Points on a hilly landscape, in no order, each with its height.
From any point a ball rolls to the lowest of the 2 points nearest to it. It stops when none of these is lower. Distance is the straight distance between rows; heights are no part of it.
K59: [ 11 -18   4  -5   3  -5 -14 -10   0  -6  27  20  16   3   1  14   9   0
   6 -18   8  -1 -15   8  14  16  -5   6   3   2  -6  -9  -1  35   6  -3
   5  -8 -18  11 -18 -20 -26  12   0  -2  -3  -2  -1 -15]  height 281
K539: [ -5  -3   7  20 -13  -4   0 -22  22   9  -9  11  -6  -9 -25  13  11   0
  -6   0   0 -12   2  11  27 -10   1 -12   9   2  12  12  27 -13   8  22
   9  24 -24 -20   4  17  -4   4 -14  -7 -15   2  18  20]  height 159
K470: [ -2 -13  -5  25 -27 -12  -4 -28  15 -21   2   3  -2   9   9  -1  -1  -1
  13 -14   6 -12   7  11   5 -27 -16   8  -5   9   9   7  12 -11   8  17
 -12  -5 -10  15   3  -7   3  -1   6 -11 -16  12  -2  10]  height 303
K216: [  9  11  12  -9   1  -4   0 -17  -4   6  -3  -2   6 -17  -2  -6  -3  15
   7 -12   8  15 -13 -12  18   8  -9  -2 -10  16 -18  -2   2  22 -21 -22
   1 -24  -2 -10 -24 -13  -5  17  17  -2  -3  16 -34  -7]  height 242
K622: [ -4  -2   1  21   5  -5  -9  22  18  -6 -11 -14  31 -10   1 -11   0  -5
 -18  19  -3 -14 -27  -9   8  -2  16  -1   0   0  26   3   0 -13   4  16
  -4   4  12   2  -4  -9  18   7  -6   1 -10   1  16   3]  height 603
K789: [ 10  13  16  10  -1 -18   7   1  19   9 -15   7 -10 -12 -28   6  11   1
 -14  10  -8   1 -21   4  20  -7   2 -17  -4  -1  13 -20 -17  -1  -8 -23
  -4  -1   4  -9  -3   8 -22   4   6  -1  15  25 -20 -22]  height 365
K874: [ -5  -5  -9   2 -35   6   5 -33   4   0  11  23   0  19  14  -3  -5  14
  11 -19  15  -7  -3   1  -4 -10 -13  12 -15   6  13  12   8   8   6   6
  -5  11 -10  18  14 -11   9  -4  -1 -14 -16   6  16   6]  height 255
K964: [ 10  16  -5   0  21  -8   4  24  24 -13   0  -1   6  -3 -16   2  13   0
   2  28 -22 -10  -6  14  18  20  13 -28  -6   0  11   4  10 -20 -16  -1
  25  18  -7   7 -14   1  -3  -6 -15  11   5 -11 -22  -6]  height 283
K55: [  8 -12  15  17  18   0   3  -9 -16   5   9   5  -7   0  -1  24   3   5
  -9 -20  17   6  16  -4 -13  -2   5  -7   7  10 -24   2  24  15   9  -5
  18 -29 -14 -14  -1   1 -11   6   6  -2  12   1 -13   6]  height 158
K884: [-11  21  14   2   7   0  10  13   4  -2 -11  -7  -2  -3  -2 -13  13 -14
   5  22  -8 -13  -1  -7  10  12 -11  -1  -7   6  -5   5 -10  16 -14 -19
 -14   4  10  14 -15 -10  15   6   7  16  19   3 -12  15]  height 525
K535: [-17   7  -8 -30 -10   7   8  -7 -25  27  12   5 -11  15  -4  17  -6  15
   2  -5  -5 -18  11   7 -14  21   2   1  -3  18   2  17   8   3   0   3
   6  10   6  16  -3   3   4  16  -4  10   1  -7   3  14]  height 206
K735: [ 10  -9   4  14  11  -7 -12  -9  20 -13  -1 -11  13 -15   5 -12  11   4
   3 -26   5  16  23  -1  14 -18  -9   6 -17   1 -10   4   1   3  -3  15
  11 -35   6  -9 -19 -15  -2  -4  -5 -16   5  -1 -28  -3]  height 441
K299: [ 11   4  -3   2  -4  -2  10   3  18  -5 -10  -8   7 -15  -9   1  13 -16
  -4  23 -18 -22  -9   7  15  16  -1  -6   9   3   6 -15  -2   3 -12 -16
 -23  13  -2  24 -15 -10  -6  15   2  13  12  20  -7  12]  height 535
K551: [-32  30  -7 -42 -10  10  15  13 -12  11   4 -14  -9  12   9   0  -2   2
   4  10 -16  -2   1 -10 -26   6  -7   5  11   7  13   5 -26  -2   0 -26
 -25   8  19  22   2   7  12   2  -3   8  30   5  -2   4]  height 207
K192: [-22   5 -15 -28 -17   6  -4  -9 -25   9  -3  -7  20   4  28 -20 -27   3
   1   1  -1  -4   6 -12  -8  -3   6  10  -9   0  -3  21 -12   9   6  14
  -9  18  18   8   4 -14  28 -13  17 -11 -16 -20  20  12]  height 111
K950: [-12   8 -36 -27   1   0   3  18 -14   9   0 -16  -9  27   5  19  -4  -2
   3   5  -5  -1  23  12 -11  21   4  10   2 -12 -16 -14 -29   0  20   6
 -19  15  -9  22   9  -3  -9   2   8  15   3  -6  -6  -2]  height 415
K433: [-17   2   9  17   9  11 -10  14  -7  12  16   9  17  -2   7  -2 -12   6
 -18 -16  29  12  13  -3 -13 -12   7   0  -4  -3   3   9  10 -12   4  13
  20 -25   0   8  10   2   8  11 -21  -3 -16 -11  10  30]  height 252
K585: [  1  15  -1   5  14  -1  15   6  15   5  -1   1   2   3 -19  -4  10  -2
   3  15 -11 -18   8  10  22   7   2 -16   8   1   9  10   1 -15   9  10
  16  38   5  -1 -13  11   3 -12  -9   1   3  -9  -2 -10]  height 314
K858: [ 29 -18  15  14  19  -3   0   2  14 -17   0   1  17   2  -5  -9  11  -9
   0   5   9  -5 -41 -11   4  12   2  10  -5  -6  -9  -7  -8  35  16  -4
 -13   1 -19   8  -9 -14   5  20   2   7  -1   6  18 -25]  height 383
K864: [ 41   5 -17  18   2  21  11   7 -17  -2   8   4 -18  -1   4   1 -38  -5
  -3   4  10  -2  13   3 -14  22  -2  12  10   5  -7  -3  19 -18   6  17
 -14  18 -20   4  11   9  -1  17  25 -12   8 -20  -4  -7]  height 323
K892: [ -2   1 -19 -48 -20   7   2   7 -13  -1   1   1 -19  28  -4   0   5  -5
  15   4  -5   0  24  35   4   7  -9   4  -7 -13 -23  -8 -34  10  11  -5
 -33  37  -4  14   8   1 -16 -10  14  14   1  -8 -14  -6]  height 430
K337: [  3 -21  18  15  10 -16 -13  12  -6  -9   2  -5 -21   6  -3  13  15   9
  -8 -26   8   4  11  -5 -20 -18  -5  -3   0   5 -15  13  11   5   7 -15
  19 -44  11 -19  -7   4 -12  -7   5  -5  28   7 -28  -6]  height 110
K904: [-15  26  11   2  10  13   0   7  -2 -13   4  -3   2 -13  20 -25  11 -15
  -5   5  -2   8  20  -6   7  -5  -7   2 -15  -9 -11   1 -25   0 -24  -3
 -12 -12  30   3  -6  -3   7  -6   7   9  12   5 -24  11]  height 514
K639: [  0  -2  -3  -8  -6  10  -3  -1 -14   2   3   6   5   6  14  -7 -15   8
   7  -9  -1 -12  16  -6 -18   2   9   2 -14  24  -4  37  38 -12  -8   3
  37   5  -2   1   5 -16  21  -8  -2   4 -17 -16   0  15]  height 250
K324: [ 20  -2   7  -8  11   0   2  -4   5   5   0  -7  -8  -9 -16   4  13 -11
  -7  36 -16  -9 -25   0   0  25  15  -4  19 -14  -8 -25 -19  14  -4  -8
 -24  32 -11  12 -18   4  -9  17  -3  17  17  24  -1 -10]  height 545
K483: [-29  16   3 -11  21  -6  -6  -3   5   3  24  10   3  15   2  13   4  -3
 -13   0  12   7   1   4   5   5   6 -11   4   4   9  -9 -10   0  -5  18
  -5  -4 -17  22 -12  -1   5  21 -10  20 -12   2 -20  11]  height 384
K157: [-18  17   2   1  -5  18  16   5   0   7   5   9   3  -6   0  -1   9 -10
  -7   8 -14  -7 -11  13   4   6  -1  -1   6  -6  28  -9   1 -16 -15   0
  -1  -5  33   1  18  22  -5  -3 -20  14   3  10  24   5]  height 318
K250: [ 36 -22 -17  12  -6  -2 -18   1  -3 -21  24  15   3  -6  -3  15 -10   3
  13  -8  -3   3 -12   9  11   3  14  -1 -10 -10   0 -11  18  12  11   7
  15   8 -28 -19  -3  -4 -19  -8 -14 -14 -12 -25  17 -24]  height 211
K905: [-12  -9  16  18 -23   6  12   4   0   8   4  17 -24  19  -5   7   1   4
  -7  -9  10 -15  23   1 -14 -12 -18  10   1   5  16   1  11 -14  12 -19
 -17 -15  -2  -6  41  12  -7   6  10  -2  14  13  18   7]  height 350
K645: [ -4  13  -5 -18   3  26   7  31 -30   8   0  -4  -2   7  -4   2  -5  11
 -10   4  -9   1   2  -3 -15  25  -4  -2   3  10  11   2  13 -11 -15  -5
  10 -17  17   0  13  -9   1  11  -9  -1   5 -16   6   9]  height 204
K945: [ 22   4  -6 -21 -14  -8   3 -55  -6   6   4 -13 -18  -5   5 -12  -9  16
  29   7  -3   9   6 -17   3  -1   1   1   5   0 -17   3  -2   9  -7   6
  15  27 -13  -7 -17  17   2 -34  15 -10 -14   9 -18 -21]  height 280
K505: [-20  40   5  -9   1  11   3   9  -3   1  -7 -18  -9 -29  23 -26  -5 -22
   4  10  -6   7  31  -8  -2  -8   2 -20  -3   3  -6   3 -34  -9 -25 -19
 -11  -8  29  12   4  -3  17 -18   9  14   9  -9 -49   4]  height 505
K144: [-28  28   4 -28  -5   8   8   3  -8  11  -2   4   4  12   8  -9  -8   9
 -14  -8   8   7  10 -18 -16   3  -8   5   6   7   8   7 -21   3   4   1
 -18  10  14   8  -9   4  15   2  14  -4  10  -6  -7  -1]  height 249
K313: [-19  16  -3   4   7 -12 -13  14  21  -1  -7 -19   6 -18  -4 -12   6  -9
   8   6  -7  11  31   5  20  -8  -5 -12  -4   3  -5  -4 -13 -12  -6  16
  -7  -8   2   2  -1  -8   0  -5  -7   9 -12   0 -39   9]  height 482
K769: [-16 -13  -3 -11 -13 -13   5 -18   6   7 -12 -16   0  -1  12 -15  17   5
  17 -22  -6 -21  20   4   0 -11  -6   7  -2  14 -19  27  17  16   9   1
  17   0  15  13 -11 -13  13 -12  12  -5   1   1  -7  23]  height 288
K15: [ -8   7  -6 -13 -14  19  14 -23  -6  13   4   8  13  20  11 -15 -23  -1
   8   2  21  -1   0   0 -10 -12  -6   6  -8   0   1   8 -10  13  12  11
 -13  29  -7  12  12 -11  21   3  -3 -14 -21 -21  23  16]  height 193
K670: [  8  10  -6  10  28 -13  -4  45   7 -19  -9 -12  -1   6 -17  -5  21  -4
   9  12 -16   1   7  22   9   9  -5 -22 -16  -4   6   0  -3 -26   6   4
   9  -4  -2  -2   4   0  -5  -5 -14  12   8  -8 -25  -5]  height 251
K262: [-19   1  19   1 -18  -5  12 -12   2  12  -8  -3  -6   1  11  -4  10   7
   9 -16  12  -7  15   2   1 -10 -12   1  -2   6  -6  13   6   4 -14 -12
  -8 -21   8   1   2  -4   8   6   6   2   1   5  -1  20]  height 313
K828: [-15  -7 -27 -18 -22   4 -12   2  -5   5  -7  -9   8  -8  11  17 -16   2
   1   6 -18  -4 -16   7   0   4   9   3   3  -1  13 -29  -2  -4   2  11
 -15   0   1   7  13  -1  -9   0 -11   1  -7  -1  30   9]  height 633
K481: [ -6  11  -7  -4   9  15  12  28  -1   4   3 -11  21  -7  13 -12  10 -11
  -4  22 -18 -15  -6 -11 -10   9  13   3   6  -7  17   7   9 -24 -12 -13
   3  -2  35   7   5  11  20 -16 -16   6   8  -4  17   4]  height 286
K931: [ 10  11 -11  11  10  17 -16  14  21 -16  -3  -8  36 -24  -1 -24 -17 -15
 -11  27  -4  -4 -24 -20  17   6  14   1   1   2  23  -6 -12 -18  -9   2
  -9  20  10  19 -15 -16  12  21   9   2   0   2   0   1]  height 593
K44: [ 16  11   0  24  10   8   0  -3  18 -17  -7  12  18 -16  -4 -25 -14 -32
 -21  34  -3  14 -14   0  22  -1  20  -5   1 -16  15 -10 -17 -21  -8  26
 -16  30   6   7 -10   2  13  10  -3   5 -11   3  12  -2]  height 582
K336: [-18  14   8  26  -8   2   9 -20  23  16  10  25 -11   9 -16  16   1  -1
 -10   1  13  -2   0  12  11 -15   6  -4   9   2  28   5  17 -31   2  18
   6  18  -3  -8  12  38   1   2 -17   3  -8   5  36  12]  height 229
K11: [ -2  -3 -30 -12  18  -7  -3  25  -5  -3  -4 -27   6  15   4  14  -3  -1
   8   3  -7   0 -11  -3 -10  21   4  18   6  -8 -21  -4 -11   3   8   3
 -15  -1  -7  20 -12 -21   1  12  10   5   6  -7 -13   0]  height 400
K6: [-11   8  10 -19   6  -1  -5 -35  -8  25  15  -2  -1  -1  13   0  -8  18
  -4   6  16   9 -26 -25  -7  15  17  -6   4   3   0   5   5  28 -11  -7
  15   4 -12 -10 -19  14  14  11   7  13  -5   0  11  -4]  height 359
K909: [ 11  -9  10  28  11  -1  -8 -23   1   9   1   8   3  -5  -8   0   1   5
  -6 -10  31  21 -17 -13  -6 -17  20   1   2   6  -9  14  14   9  12   3
  20  10 -37 -21   1   9   4   7  -1  -4 -14  -7   3   3]  height 364
K445: [ 31 -13  13   0  21   3  10  -7 -10  -6   5   1  -2   7   9   7  -4  -6
  17  17   5  -1 -40  -6 -10  12   3   6  -1 -12  -7 -21  -1  27  -7 -10
  -7   0 -10 -15   1  -8   7   6   3   9   4  12  20 -20]  height 399
K512: [  9  -4  14  14 -21  -2   2 -14   3   0  -6   8   4  -9   5  -7   2  16
   6 -17   5  -4  -9  -3   5  -2 -17   3 -14  18   1  14  18  25 -20 -23
  13 -31  18  -5  -3 -19   3   6   7  -5   4   8 -10  -2]  height 278
K954: [  9 -16   4 -12  14  -8   3 -10   0   6 -14 -15   4 -23   5  -7  14 -12
  -6  23 -13   4 -15   1  10  13  12   0  18 -14 -22 -24 -17  29   3  -2
 -16   6   1  -1 -17   1 -11   1   4   9   6   9  10  -7]  height 552
K612: [-13  -1   5 -15  18  -9  -6   7   2  -2  14   9  -5  14 -10  27  12   8
 -11  14 -16   9 -35  10 -14  -5  15 -14  10  -9  16 -22  -6  -7  -4 -20
  14 -11   8  -6  11  21 -17  -7 -18  18  -1  27  20 -13]  height 461
K932: [-24  14  -1 -19  30  -3  -6 -23 -12   6  32  16 -10  23  -2  12 -15   3
 -10 -17  26  20   7  -3 -14   7  13  -4  11   6 -13   4  -6   0   3  22
  12  13 -18  20 -22  23   9   3  -1   5 -16  -3 -19  -3]  height 362
K939: [ 21 -11 -17 -13   0  19  -1   5 -19  -3  30  18  -9  23   7  11 -10  -2
   9 -13  -2   1 -30  -5 -10  25   2  20  -6  -6  10   4  -3  23  20 -15
   3  33 -25  -2   3   5  -1  -1   8 -20  13 -26  27 -32]  height 333
K657: [-18  -7  -6   9 -10 -10   3 -11   2  -3   0  -8   7  -6  12 -20   0  -3
   1 -22   2   1  24   3  -1 -22   4   5  -3  -2 -15  16  -1   3  10  17
  19  -3  10   7 -10   0   7 -33   0 -15 -10 -13  -2   8]  height 241
K973: [ -9   1  -5  22 -23  -4 -13  -1   2  -7  -8  -1 -12  12   2  12 -15  10
  -5  -2  15   0  -3  -2 -12 -20  -5  -8  -3   6  19   4  12 -38  15  19
 -10   9 -27  -6  34  14  11   5   7  -6 -12 -11   6   4]  height 366
K682: [  3   6  -8   5  -8   8   0 -18  15   2  -4  -3  15 -17   1 -19 -10 -17
  -9  15  -2   7   2   5  27   1   5   1   8 -14  10 -20 -21 -12  -6  24
 -24  11   2   6 -14   3   1   8  12   3  -5   7  -4  -2]  height 571
K334: [ 12  -2   6   3  -6 -15   1 -47   2  -3  -9  -9  -6  -4  -8 -21   0   0
  12  -8  11  13  -1 -12  13 -21   6   0  -4  -6 -10  10  -1   6   6   8
   9  30 -16 -17  -9  10   8 -18  -1 -20 -12  -1  -4 -14]  height 240
K96: [ 35 -18   4  -7  16   3   8   5 -18 -13 -26  -7  -5  -4   0   0   4   1
  13  19 -25  -3 -25   9  -7   1  10  -4  -3 -15 -12 -14  -5   8 -17 -24
   5  -8  14 -21   5  -7  -3  -3  -1   2   0  11  13 -17]  height 414
K778: [  9  -7  23  12  21  -5   5  -6   9 -19  -1   2   6  17   0 -20  19 -14
  -1  11  19  16 -13   5  -4   1 -13   6 -15  -4 -16  -7 -19  25   5   1
 -10   6 -18   9  -2 -16  15  11 -11   0  -9  -2   0  -7]  height 361
K698: [ 39 -15 -27  26  12  21  -4   9  -1 -15  13   3   5  -2  11   1 -32 -11
   7   2   6 -15  -2  -6 -12   6   9  19  -7  -5   0   2  30 -10   8  22
  12  15 -20   1  10  -1   2   4  11 -10  -8 -11  18  -6]  height 292
K653: [-12  -4  10  -6  13  -6  -6 -24  -5   9  18  16   6  16  -1   8  -3   9
   2 -10  22  18  -6 -22  -2  -1   5   6   0  17  -4   9   2  19  -1   2
  11   7 -25  -7 -19   7   0   2  -2  -1 -13  -7  -7  -3]  height 338
K195: [-13  -8  -5 -11 -14 -17   9 -35   9   6  -7 -16  -7  -1   4  -5  -6   0
   6  -2   7  -5  18  -2   6 -14  -2   4  17   1 -19  10  -9   2  10  21
  -7  23  -6   7  -9   5   9 -17   4   0  -3 -11   2   4]  height 179
K162: [ 13  -7  -2   4  10 -18   2  33   5 -15   7   3 -13  20 -23   9  26  -5
  10  -4  -6 -12  21  22   4 -13 -12   2  -2  -6  -3   6 -11 -11  14  -9
   4  -1   4   3  12  -2 -17 -21 -20   8  12   2 -20  -5]  height 209
K678: [ -6 -12 -16  29 -25 -15 -13 -11  10  -9 -13  -6   0  -8  -1  12 -19   5
   5  -8  17  -5  -1  -5  14 -16 -12  -1   0   9  12  -9   6  -8  25  31
 -14   1 -33   5   3   3  -4   9  13 -13 -11  -5   8   6]  height 339
K459: [ -8   1   9   8   0   0  -5  28   9  -3 -34  -9  26 -35   4 -23   8 -11
 -19  21 -10  -3 -19 -10  15  -6   3   0   1 -13  10 -11 -19   3  -9   0
 -16  -2  32  -2  11  -2   6 -10  -5   5  -3   0  17  12]  height 612
K257: [-27 -13  -4 -13 -17  -3  -3  21   0  21 -19 -25  26 -21  11 -18  -3   1
 -13  12 -15 -12  -3 -16   3   0   9   8   9  -9   8  -9 -25   5  10   3
  -7   0  34   7   6  -1  10 -20  -3  -1  -5  -2  29  -3]  height 619
K879: [ -9  -9 -18   0 -24  -9  -1  -6  -3   1  -3  -5  -3   8  -2   1  -5  14
  13 -18  -9 -29  11  -3 -21  -9 -10   5  -2  17  -5  39  39 -12   6   3
  27  10   8  11  -1   1  13 -15   1 -10  -3   4   8  16]  height 293
K343: [ 22  -9  17   3   4 -17  -1   3   8  -9 -14  -3  -1 -13 -23  -2  24  -7
  -1  10  -3   4  -2  22  22   1 -13  -1   4  -5 -10 -21 -15  17  -5 -12
 -16 -11  -3 -14 -11  -8 -23   5   9   0  14  18 -21  -7]  height 385
K413: [-10  12  17  10  -5 -15 -13  -3  39 -15  -3  -3   3 -15  -4 -28  20 -12
  -2 -11  -2  19  17   7  25 -21 -10   2 -19  -9   8  -2  -7  -7 -10   9
  -4 -31  12   2  -1  -7 -10   0  -5  -1   1  13 -20  14]  height 463
K771: [ 24   3   3   1  -8  -3  -6 -12  -6  -5   2  -3 -12  -4  -4  12  -8  12
   1   1   6  17 -12  -9  -3   4  -8 -13   6  10  -2 -15  11   5 -23 -20
  14 -40  -2 -23  -6  -7 -21  18  12  -3  22  15 -27 -10]  height 202
K381: [  7   4   4  -4   0   2  -9  29 -25 -12  -6  -6  -7  12   3  18  -2  17
   1  -1  -2   9   3  -8 -17   5  -3 -12   2  14  -8  -7   4  -6 -10 -15
   6 -33  -1 -16   7  -8  -6   5   5   6  13  -9 -19   3]  height 163
K492: [ -7   1 -15 -10 -10   9  -4   7 -29  11  -8   3   4  -6   9 -18 -33  -2
  -6 -14  -5   2  21   2 -16   1   6  11  -4  11  -7  35  12 -11   1  16
  20  18  11 -11  11  -1  20 -17  11 -14  -9 -25  12  16]  height 192
K872: [-29  11  -4 -33 -10   1  14   8 -17  30 -12 -15 -12  16   9  18  10  22
   4  -1 -15 -22   8 -11 -20  10  -1   1  13  14  -9  12  -3   1   3 -18
 -10   5  19  13  13   6   8   5  -1  17  18  -1  -3  17]  height 160
K124: [  1 -11   6 -15  -6  -9  10  -1  -2  -2  -1  13 -10  -8 -13   7   3  15
   4  12 -30  16 -19  15   2  -6  13 -23   4 -12  14 -24  -8 -17 -19 -24
  24 -13  22 -18  10  19 -28 -26 -22   4   1  15  14 -22]  height 446
K575: [  0 -15 -13   0  -6  10 -12 -20  -7  -1  30  10  -5  14  13   6  -8  -1
  15  -5   6  -3 -24 -15  -1   7  -4  15   2   1   5  -1   0  40  20  -3
  -9  10 -23   7 -14  -3 -11   6   9  -6  -7  -7  16 -23]  height 309
K241: [-13  15   6  -7  10  13   6  33 -15  -3  -8  -2   4   2  -1 -10  16  -1
  -2   3 -17  -2 -12 -13 -21   4  -3  11  -7   3  26   8  -3 -11  -8 -26
   2 -10  29  -7  20   3  10   1   0  -7  15  -3  18  -7]  height 247
K449: [ 32  -7   9  18  -8   8   7 -18   1   3  -8  12 -10 -11 -15  10  -6   8
   5   2  10   7  11  11  20  -5   1 -14  -2  -2  -5   5  28 -11  -9  15
   6  24 -32 -29   8  13  -3   7  -7  -9 -20  -9   6  -5]  height 224
K544: [ 23 -19  13 -21  11  -1  -7  -9  11  -6   4   6  -2 -17 -13   5  18  -6
  13  -6  -4  19  16  27  26   5 -12 -10   5 -26 -21 -29 -13  11 -11  -3
   4 -19  -3 -15 -10 -10 -30  -4 -10   0  -2  18 -23 -10]  height 404
K270: [  2  20   3   6   0   3  10   1  21   3   5  24 -11  -6 -29  -1  12  -4
 -10  10 -13   4  15  13  24   2  -8  -7   4  -4   7  -6 -13 -10  -6  -9
   4  16   3  -5  -5  16 -19 -14  -3   1   9  17 -21 -20]  height 343
K40: [ 17 -17  16   4   0 -10   9  -5  -4  -5 -24   9  -5  -1  -9  -5  22  10
  12 -24   6  -3 -17   3   5  -3 -23   2 -17   5 -11   5   8  26  -6 -33
   4 -11  -1 -10  -5  -9   4   4  -1 -12   3  12  -7 -22]  height 307
K272: [ 18  -1   6  -9   5   2  -8  11  12 -16  -3   3   9 -25  -2   2  17   5
   0 -16 -10  18  25  22  28   1  -3  -1 -12 -13  -8  -1   0  -7  -7   8
  15 -33  14 -12 -15 -15 -27  -8  -2 -10   2  -1 -23  -2]  height 424
K367: [-27  12  10   0  -4   3   6 -21  18  14  11  20  -3  -5 -12  17   9  -5
 -24 -10  -3   1 -10   2   3 -10  16  -1  14  -9  28  -6  -1 -15  -4   5
   6   6  21   4   7  31  -5 -10 -15   6   0  22  30  -1]  height 279
K608: [-13   4  -2 -17  -8  -1  -3  -7   3  10 -14 -10   4 -25  -1 -16   1  -9
  -7  17  -3   8   2   6  19   3  -4  -2  12 -10  -7 -30 -33  16   4   6
 -44  14   2  -2  -7  -6 -15  -4   5   5  -3   7   1   0]  height 561
K883: [ 32   2   4  18   5   8  18   9 -18  -1  -7  13 -35  16   5  -1 -21   1
  -6   9   8   3  21   8 -13  -1  -8  -4  -1  -1 -11 -12   8 -21  -4  13
 -17   8 -23  -9  11   4  11  20  17  14  -1 -15 -11   1]  height 344
K588: [-13 -10  -2  24   0   7  -8  15  -2  -4   4  19   0   8  -5  20  -2  -6
 -23 -17  14 -10  14   5 -20  -2 -11  15  11  -4  18   0  19  -5  30   3
 -12  -5   2   1  32  18 -12   0   3 -12  14   7  27  -2]  height 325
K724: [ 13   2  -5  13   1 -12   8  14 -11 -12   7   2 -32  34  14   5 -10   0
  19   3   8  -8   9   9 -17  -5 -19   3   1   8  -6   1   9 -21 -13   5
 -11 -12 -12   5   4 -11  13  20  11   7   8  -4 -26   6]  height 363
K359: [ -9  -8  -8  -2  -1 -16  -7  10   9   5   9 -24  -8  15  10  27   7  -8
   3  -6   0 -21  -6 -23 -28  -2 -11  24  19  -2  -8   7  15   0  22  -3
  -1 -20   4  17 -12   3  -8   6  17   0  34  18  -3   9]  height 392
K128: [ -1 -20   6   8  11 -19 -17  24  10 -16   4   8 -19  11 -16  13  26   6
  -3 -30   2  -6  24   5 -15 -26  -7   2  -5  -4  -8  14  -3 -13  24 -15
  19 -15   1 -14   8  11 -17 -17  -8 -12  14   2 -17 -14]  height 162
K125: [-11  24   7 -32  -1   4   0 -32 -11  24  15  10  -5   6   1   9  -7  19
  -8  12  -1   6 -16 -17  -4  21  17 -15   5  18  11   7  15  -3 -19 -10
  28  13   7   0 -18  23   7   0 -12  17 -10  14   3   1]  height 377
K503: [-23 -11 -21 -11 -20  -5  -9  13 -17   9 -16 -30  13 -16  15   4 -20   0
  -3  -8 -11   1   5 -15  -8  -4   7  13  14 -14  -4  -4   6   1  15  11
  -7  -4  12  -7  10  -2  -3 -19   5 -11  -6  -8  33  13]  height 626
K106: [  0 -19  32   0   8 -15   0  -4  10   4 -26   6   6  -6 -12 -21  28  -9
   0  -5  11  14 -12   0  11  -8  -9   6 -10   2 -22   6 -11  33  -1 -15
  -9   1 -11 -21 -11 -11  11   2  -2  -7 -11   0   6 -11]  height 334
K229: [ -9  -2  20  -9  22   3   3   4 -14  18   4  -2  18 -11  12  11  -6   8
 -11 -17  19   9  13  -3  -4  13  11 -11   7   1 -22  -2  15  12  -2  10
  16 -30  -1 -10  -2  -5   3  15  -9   6 -12 -10  -2  27]  height 205
K414: [ -3  11 -10  -9 -17  33   5  18 -14  12  -1  13  22  -6  12  -1  -9  13
  -3   3 -10   0  16  12   3  25  -1  -1 -13   0  14  -2  10  -8 -22 -10
   1 -31  26   2  29 -20  -3   8 -13   7  -8 -14  22  19]  height 245
K222: [ -5   1   4  24  -7  -6  15   1  10   9  13  -1 -21  34   3  20   1  -5
  -2  -6   8 -20   7 -17 -19   3 -17  21  11   6   7   5   9 -10   8  -9
 -26 -15  11   7   5   6   2  20  20  -5  27  21   9   9]  height 372
K844: [  8  -5 -16  -1  17  -2  -2  25 -11 -14  -2 -25  -8  35   6  16  -5   5
  24  10  -3  -7 -14   4 -24  10 -10  17 -10  11  -8  11   2  -6   2  -7
  -9  -1 -13  15   0 -27  24  25   6  10   9  -6 -21  12]  height 382
K970: [  2  -7   5  30  -4   9  -2  -9  -2  11  -6  11  -3  -2  -8   1 -16  17
 -13 -15  19   8 -16 -12  -3 -22  10  -9  -9  12  18  11  17 -11   0   7
  15   4 -13  -6  24   5  14   4   1 -14 -26 -17  13  -3]  height 387
K662: [ 11 -25 -14  -6  14  -5 -18   6  -7 -15  15   0  11   0   6  18   3   1
   6 -22 -12   7  -3   8   2  10  14   0  -5 -11 -18 -12   1  21  11   5
  19 -19 -17 -12 -13  -5 -20  -5   5  -3   2 -15  13  -3]  height 248
K668: [ 29 -23 -21  28   1  11 -10   0   9 -23  11  21  -2  -3  -5   6 -17  -3
  -4  -7  -7  -2 -15   0  -2  -4  12   5 -10   0  21   0  20 -20  14  16
  21  17  -5  -5   5   2 -12 -13  -8 -23  -5  -5  23 -23]  height 253
K488: [ 21 -11   3  -6   1   8   7   8 -14 -12 -17  -9   2 -17   1   2   1  -1
   7  13 -22  19  -8  12  -4 -11   8 -22  -4 -19  -2 -20  -2 -22 -27 -15
  10 -33  15 -34   5   3 -12 -21 -16   0 -10   6   8 -11]  height 431
K985: [-10  36  -5  -8   1  -2  -4   9   7 -13  -5 -20  -1 -18  -7 -19  -3 -27
  23  17 -12   2  24  -3  13  -9   6 -33   2   1   6  -2 -37  -7 -12  -8
  -4  13   4  18   0 -11   6 -17 -12  13  -9 -10 -40  -1]  height 495
K148: [-22 -11   5  26   4   4  -5  10   4  10   8  12  18  -2   8  -4  -7  -7
 -22 -10  28   3  13  -7 -12 -12 -10  16   9   0   3  16  11   8  30  13
  -3 -14   2   7  18   5  -3   2  -4 -19   0  -3  16  16]  height 294

For each start below, name the point where the ball stops.
K359 -> K337
K503 -> K337
K608 -> K337
K735 -> K337
K892 -> K250

Call two points neighbours if one is among the 2 nearest of the other. Go from one point of each pair to the other, from neighbour to neighbour, staying as low as possible. Name the highest point that can't be avoided.
K539 and K195 -> K157
K195 and K192 -> K879
K645 and K872 -> K535
K250 and K337 -> K11
